A landscape with many valleys, sampled at points; each row gives a point and its height.
A ball rolls from a point to the lowest of its 4 nearest points, and stops where none of them is lower. Distance is the straight distance between rows; heights are no part of it.
z819 (h 0.95): [ 70 120  47  85  96  83  81  59 132  51 138  76  61 116 113 105 108 105
  82  65 124 169  89 145]
z110 (h 3.63): [124 109 138  90 178 100 104  67 103  69  94  88 137 112  84 167 122 119
  68 138  57 105  82 118]
z93 (h 1.06): [ 99 103  86 104  87 109  83  64  89 111 140 143  86  94  94 112 107 123
 106 114  75 115  88 143]
z505 (h 1.12): [ 53 115  83  99  92  96 100  72  97  40 144  96  77 130  90  91  71 116
  95  62 116 135  79 139]
z143 (h 1.33): [ 80  81  98  99  83 115  96 113  76  78 108 121 103 115  96  73  69 122
  91  76  83 102  85 115]
z698 (h 0.63): [ 96  98  76  68  74  93  73  69  96  48 134 111  73 114  94 109  71 134
  97  81 100 122  56 134]
z908 (h 3.48): [140  98 124  75  89  92  82 121  76  86  46  93 106 104  87 123  90 150
  72  93  74 106  66  68]
z657 (h 1.09): [ 64 125  76  95  98  91 113  77  85  65 103  76  52  95 110  83 120  59
 110  75 145 172  99 148]
z907 (h 0.78): [ 65  88 103 125  97 124 102 138 117 123  90  97 114 102  98  69  69  96
 105  59  99  52 146  53]
z57 (h 0.68): [107 113 128  93 108  94  96  67  71  97 131 122  88 119  74 110  85 132
 116 119  96  94  52 127]
z665 (h 0.50): [ 74  88  78 116  88 102 113  90  78  89  87  96  71  80 118  83 133  40
 107  92 128 164 119 142]
z218 (h 2.01): [121 138 169  90 167  73 127 120 110 120  82  81 134 103  85  97  99 105
  93 144  98  68  77  89]
z355 (h 1.04): [ 70 124  62  73 101  83 103  75  98  55 108  56  50 110 126  92 132  59
  91  82 149 169  89 141]
z294 (h 1.02): [121 119 123  81 137  82 118 134 120 158 113 113 125  93  82 108  92  85
 120 135 110  33 106  55]
z559 (h 1.11): [155 146  98  92  77 122  82 119  93 111  62  79 124 107  77  96  82 118
  93  85 109  57 124  15]
z792 (h 3.68): [121 121 171  90 154  89 114  72  83  90  98  90 119 122  78 122 101 118
  96 141  91  84  59 116]
z49 (h 1.00): [105 113  91  76 136  76 113 144 148 178 116  70 123  91  77  98  80  95
 114 142 151  18 107  56]
z758 (h 3.51): [ 57  95 129 127 140  96 107 115  99 149 153 134  80  98  77 102  91  97
 111 118  90  68  98 117]
z82 (h 2.07): [104 109 130  95 117  97 103  98  81 127 122 132 105 100  83  98  92 114
 120 126  70  72  77 105]
z648 (h 4.88): [ 60  61 107 137 105 109 108 124  95 126  90 100  59  41 103  85  94  36
 162  88 139 117 138  80]
z781 (h 3.74): [ 66  63 103 125  93 111 131 118  64  82  74  80  83  90 127  75 105  28
 110  80 132 122 102 101]
z413 (h 0.99): [ 66 139  62  91 104  84 101  49 110  72 111  73  55 103 114  96 128  80
 114  64 152 181 112 155]
z601 (h 0.33): [136 119 117  87  97 101 107  94  87 131  90 132 120  85  93 138 119 103
 120 131  69  80 110  56]
z699 (h 0.58): [135 106 115  83  99  87  82  55  90  86  97 112  80 103  87 162 118 140
  99 134  82 122  52 124]
z945 (h 1.01): [104  44  53  87  72  97  83 111 116  52 106  96  92 104 141 104 115  92
  52  78  91 120  77 132]
z270 (h 1.91): [ 58  80  90 138  91 116 112 101  93 102  96 124  92  78 106  87 104  76
 109  84  92 127 136 114]
z798 (h 3.85): [ 79  96  82 129  86 125 108 100 129 130 109 135 101  78  95 108  96  85
 125  86  88  53 171  60]
z538 (h 2.65): [ 81  61  73 122  64 126  89  88 113  98  92 112 114  85 125  92 126  72
  97  88  77 117 159  99]
z339 (h 0.88): [ 76 126  57 116  98 101  91  40 114  98 156 121  74 102  96 110 124 123
 101  80 121 150 101 166]
z306 (h 0.86): [130 124 106  85 131  78 116 139 134 168 104  92 122  99  74 102  83  90
 118 129 131  24 112  46]
z329 (h 3.39): [128 112 134  77 100  96  97 110  72 104  75 113 111 108  83 104  90 144
 103 114  73  95  70  77]
z80 (h 1.58): [109  88  83  96  69 122  88 101  94 112  96 129 124  92 106  94  88 110
 106  85  64  76 130  65]
z133 (h 1.34): [ 51 108  86 130  98 105 112  85  90  79 121 120  73  99  93  86  96  99
 105  75 107 146 102 148]
z967 (h 2.22): [ 61  80  85 108  93 104 133 105  71  61  89  84  76 101 127  82 110  52
  88  83 127 146  93 129]
z282 (h 2.28): [103 103  92 107  83 106  94  85  93 133 129 153 107  78 106 116 111 104
 119 115  55  93 110  98]
z56 (h 0.56): [131 104  86  79  76  89  61  52 102  87 128 124  73  98  96 140 113 138
 103 119  91 132  59 141]
z690 (h 4.63): [ 87  55  93 129  82 123 117  92  78  95  74  75  87  74 140  83 135  23
 116  91 123 116 135  90]
z529 (h 3.10): [125 117 161  87 126  76 108  86  80  70  77  67 108 145  70 113  78 170
  98 120 104 102  44 116]
z749 (h 1.20): [109 128 136  67 166  63 120 143 137 151 103  70 129  73  96  95  91  86
  95 152 134  41  87  74]
z612 (h 3.14): [127 113 132  80  93  95  94 132  71 109  68  96 123 113  86  78  76 145
  98  96  85  87  75  64]
z484 (h 0.71): [125 130 153  85 153  81 126 111 101 126  91 105 129  93  82 116 109  86
 101 144  89  65  91  73]
z255 (h 2.90): [112 114 141  86  99  94  96 112  74 103  93 112 104 118  82  86  72 142
 114 110  81  85  63  97]
z602 (h 0.81): [153 146 107 104 134  81 125 131 139 146  77  71 140 102  65 111  96  86
 105 133 147  39 114  45]
z421 (h 1.38): [ 97 112 118  87  94  89  93  74  75  72 135 113  87 137  74  98  61 143
 116 101 106  96  50 128]
z190 (h 1.43): [ 70  62  84 130  79 130 109  99  96  88  83 102 109  85 127  84 109  67
  93  76  89 111 143  89]
z120 (h 0.45): [107  86  63  76  63  99  67  83 110  68 124 120  79  94 108 109 101 121
  84  92  85 136  77 145]
z560 (h 0.80): [ 81 135  87 122 112  96  99  29  94 108 178 120  80 124  84 120  96 120
 106  79 124 119  73 150]
z449 (h 0.52): [ 54  70 105 137  98 124 117 123 109 106  82 104 100  85 105  78  82  73
 108  68  98  86 147  68]
z985 (h 1.97): [118  65  80  86  64 132  76 108  89  90  87 104 127  85 124  91  92 115
  77  68  72  83 105  65]
z750 (h 2.98): [ 69 100 108 126 109 107 106 101  94 134 137 143  87  94  87 101  91 109
 117 106  73  84 105 114]
z688 (h 3.66): [ 69  83  91 117  95  99 126 105  59  93  91  90  60  73 115  71 108  29
 126  84 138 147 105 130]
z213 (h 2.73): [135  78  99  73  65 105  68 107  86  89  67 113 108  82 108 120  99 133
  84  91  72 105  79  78]
z844 (h 4.61): [ 63  58 120 134 103 118 123 131  83 101  74  81  76  67 117  69  90  34
 132  77 134 102 123  78]
z159 (h 1.45): [124 144 145  90 170  75 131 133 134 124  81  82 149  88  85 111 101  79
  80 140 113  58 104  69]
z510 (h 1.07): [ 61  73  97 124  88 122 107 114  89 100  96 126 105  95 105  79  81  92
  99  74  81 105 127  98]
z605 (h 0.46): [130  94  95  83  70 101  70  78  93 103 106 137  90  86 105 128 116 130
 109 121  64 120  83 119]
z636 (h 1.57): [154 152 113 108 123  95 112 128 107 111  55  74 145 120  68 121  98 120
  87 117  97  82 121  31]
z614 (h 0.82): [120 128 113  94 115  75 105 150 123 165  95  83 123 103  82  75  68 109
 122 116 114  31 103  47]
z131 (h 0.49): [107  64  48  76  77  85  68 102 142  47 123  91  79 106 133 108 117  84
  54  78 103 136  80 152]
z220 (h 0.93): [126 107 124  76  93  89  89  68  73  79 106 115  86 117  75 127  89 146
 108 116  92 110  46 119]
z246 (h 0.53): [130  97 109  64  70  77  65  82 103  58  80 106  67  99  92 140  83 144
  79  93  92 117  44 123]
z426 (h 1.08): [126 144 136  98 114  62 107 150 102 145  74  67 128 112  90  59  62 132
 106 121 104  64  82  67]
z157 (h 2.02): [ 91  52  56  97  67 109  71  94 120  76 105 110  99  89 127  97 128  87
  72  93  87 146 116 141]
z358 (h 4.60): [148 132 120  93 116  96 115 105  95 118  60 107 136 105  86 145 118 119
 103 125  72  83 115  45]
z248 (h 0.79): [ 88  91  83  95  75 107  86  85  84  83 124 132  88 100  97 100  86 130
 101  92  76 118  81 135]
z275 (h 1.03): [ 81  61  55  90  78 107  94 104 113  54 101  93  87 103 131 102 118  82
  57  83  96 139  94 140]
z937 (h 0.89): [ 54 135  67 109 101  89 100  44 106  67 154  97  74 127  90 100  87 118
 107  60 129 151  86 140]
z478 (h 7.25): [131 135 120  94 173  95 118 110 111  91  79  98 162 112  88 153 128 113
  69 136  58  90 104  77]
z882 (h 3.37): [ 67  87  97 130 100 113 110 118 111 139 115 138  97  89  89  97  84  93
 118  93  77  69 137  74]
z926 (h 0.98): [ 80 119  54  76 100  86  87  63 132  62 116  70  58 107 114  99 137  85
  85  75 142 178 110 156]
z969 (h 2.54): [ 95  47  63 103  66 126  87  99 104  77  93 103 113  90 138  92 112  88
  76  84  78 114 123 104]
z97 (h 4.02): [ 94  52  87 122  77 140 111  78 106  85  70  54 101  90 153  92 165  40
 102 102 108  90 151  82]
z59 (h 2.93): [ 86  72  63 121  66 118  78  81 117 103 108 122 105  83 117  94 139  85
  91 102  87 155 146 136]
z99 (h 0.85): [135 146 115 104  97  73 103 148 117 150  75  59 129 109  78  64  58 116
 108 111 123  46 103  37]
z558 (h 0.29): [117  72  66  66  70  89  64 103 116  44 115 103  78  96 124 112  88 112
  64  74  92 112  49 136]
z572 (h 0.97): [106  87  68 106  75 156  86  97 110  88  92  93 123  88 120  85 105  90
  92  58  80  46 155  52]
z264 (h 3.60): [ 94  53  78 123  65 132  89  78 115  95  78  79 107  82 139  93 158  44
  97 100 105 125 167  98]
z924 (h 0.96): [ 91  78  70 100  70 110  83  88  93  88 117 136  94  91 106  98 103 117
  94  94  71 124 101 130]
z666 (h 1.84): [139 133 130  86 132  85 119 115 101 140  91 117 129  96  84 125 103  89
 115 134  92  53 108  54]
z313 (h 2.77): [121 125 159  88 124  82 110 113  78  97  80  87 112 133  77  88  78 152
 105 130  92  88  55 102]
z341 (h 1.05): [127 118  96  97  84 116  99 119 107 133  94 108 125 102  84  87  70 108
 120  80  92  39 134  37]
z182 (h 1.19): [ 67 103  66 116  89 102 103  79  97  77 105 107  75  92 108  92 120  82
  97  83 119 168 115 155]
z852 (h 1.46): [ 54 100  69  99  92 101 105  89  95  42 116  89  76 110 112  92  95  88
  81  76 116 151  89 142]
z397 (h 1.64): [108 123 167  81 166  72 115 114 109 131 108  92 116  94  86  95  93  92
 105 146 103  52  77  99]
z566 (h 4.21): [112  43  78 123  72 133 119  81 100  85  69  39  94 112 153 100 179  56
 101 111 115  85 126  82]
z364 (h 0.87): [ 87  72  86 115  92 146 107 110  99  90  85  85 126  98 123  66  93  87
  80  55  89  65 133  61]
z517 (h 1.32): [ 90 115 110 108 100  83  93 162 120 159  95  71 120 108  90  46  47 124
 109  91 110  39 111  59]
z970 (h 1.75): [ 76  97 125  95  96 101  98 129  79  96 108 116 107 125  89  54  51 138
 104  86  86  80  76 116]
z736 (h 2.15): [ 90  55  62 101  75 106 102  93 104  78  85  84  93 104 138  93 152  50
  71 101 121 158 119 133]
z761 (h 0.44): [134  83  82  66  56  86  49  82 118  66 101 120  71  88 108 134  97 126
  85 101  86 127  57 136]
z902 (h 4.31): [ 84  55  99 130  92 134 135 101  70  94  67  56  92  92 149  78 128  28
 114  85 124  89 114  73]
z399 (h 0.70): [112  99  50  73  85  79  45  76 159  60 138 101  64 107 112 110 119 105
  74  79 112 151  97 163]
z904 (h 2.34): [113 119 168  94 136  76 112 100  81 112 111  95 107 124  80  86  75 126
 117 135 103  65  53 114]
z912 (h 1.42): [144 146 134  96 124  83 117 136  96 123  60  78 138 119  77 104  89 131
  95 123  93  80  97  45]
z53 (h 3.52): [127 115 151  91 149  85 114  87  90  74  76  73 118 137  71 138  96 155
  82 127  80 107  56 109]
z796 (h 3.57): [ 84  69  74 102  78 100 124  97  70  78  82  68  74 106 145  90 143  35
  90 104 139 148  90 122]
z881 (h 2.32): [ 78  77  83 134  78 112 104  83 100 107  85 108  90  68 123  89 135  47
 115  95 109 151 156 121]
z112 (h 2.76): [121 103  81 101  69 116  91  88 106 128 105 137 118  80 106 117 101 103
 124 104  70  63 149  57]
z118 (h 0.30): [103 114 140 102 131  87  96  47  71 115 167 111  89 122  76 115  85 103
 110 124 116  79  51 137]
z279 (h 3.50): [ 48  98 105 157 112 102 119 106  97 119 109 127  59  67  86  95 106  76
 126  89 120 133 119 127]
z202 (h 3.00): [ 68  93 118 115 119 100 107 133 105 148 130 135  96  99  85  86  76 106
 122 109  80  61 109  87]
z516 (h 0.72): [148 154  96 109  99  89  97 143 128 147  82  59 120 115  63  75  66 105
 115 111 138  30 118  33]
z390 (h 0.32): [134 114 120  94 140  88 102 106  96  85  56  89 122 118  77 157 115 155
  72 125  51 108  83  80]
z395 (h 0.94): [ 81 105  91 110 106 100 105 147 140 159 115 102 109 102  74  89  66 107
 124  97 120  22 144  48]
z427 (h 1.77): [111  76 100  81  72 122  82 120  74  92  86 114 118  99 110  85  77 127
  79  72  73  90  86  76]

Where does a ball stop that starts at each point below?
z970 | z558
z427 | z558
z329 | z484
z59 | z558
z612 | z484

Call two points neighbours if one is among the 4 nearest of the other. Go from one point of each pair to the other, from neighbour to neighbour, staying as low as possible. Name the highest point that can't be avoided.
z558 / z601 | z666
z558 / z118 | z220
z558 / z449 | z143
z605 / z665 | z657
z558 / z605 | z56
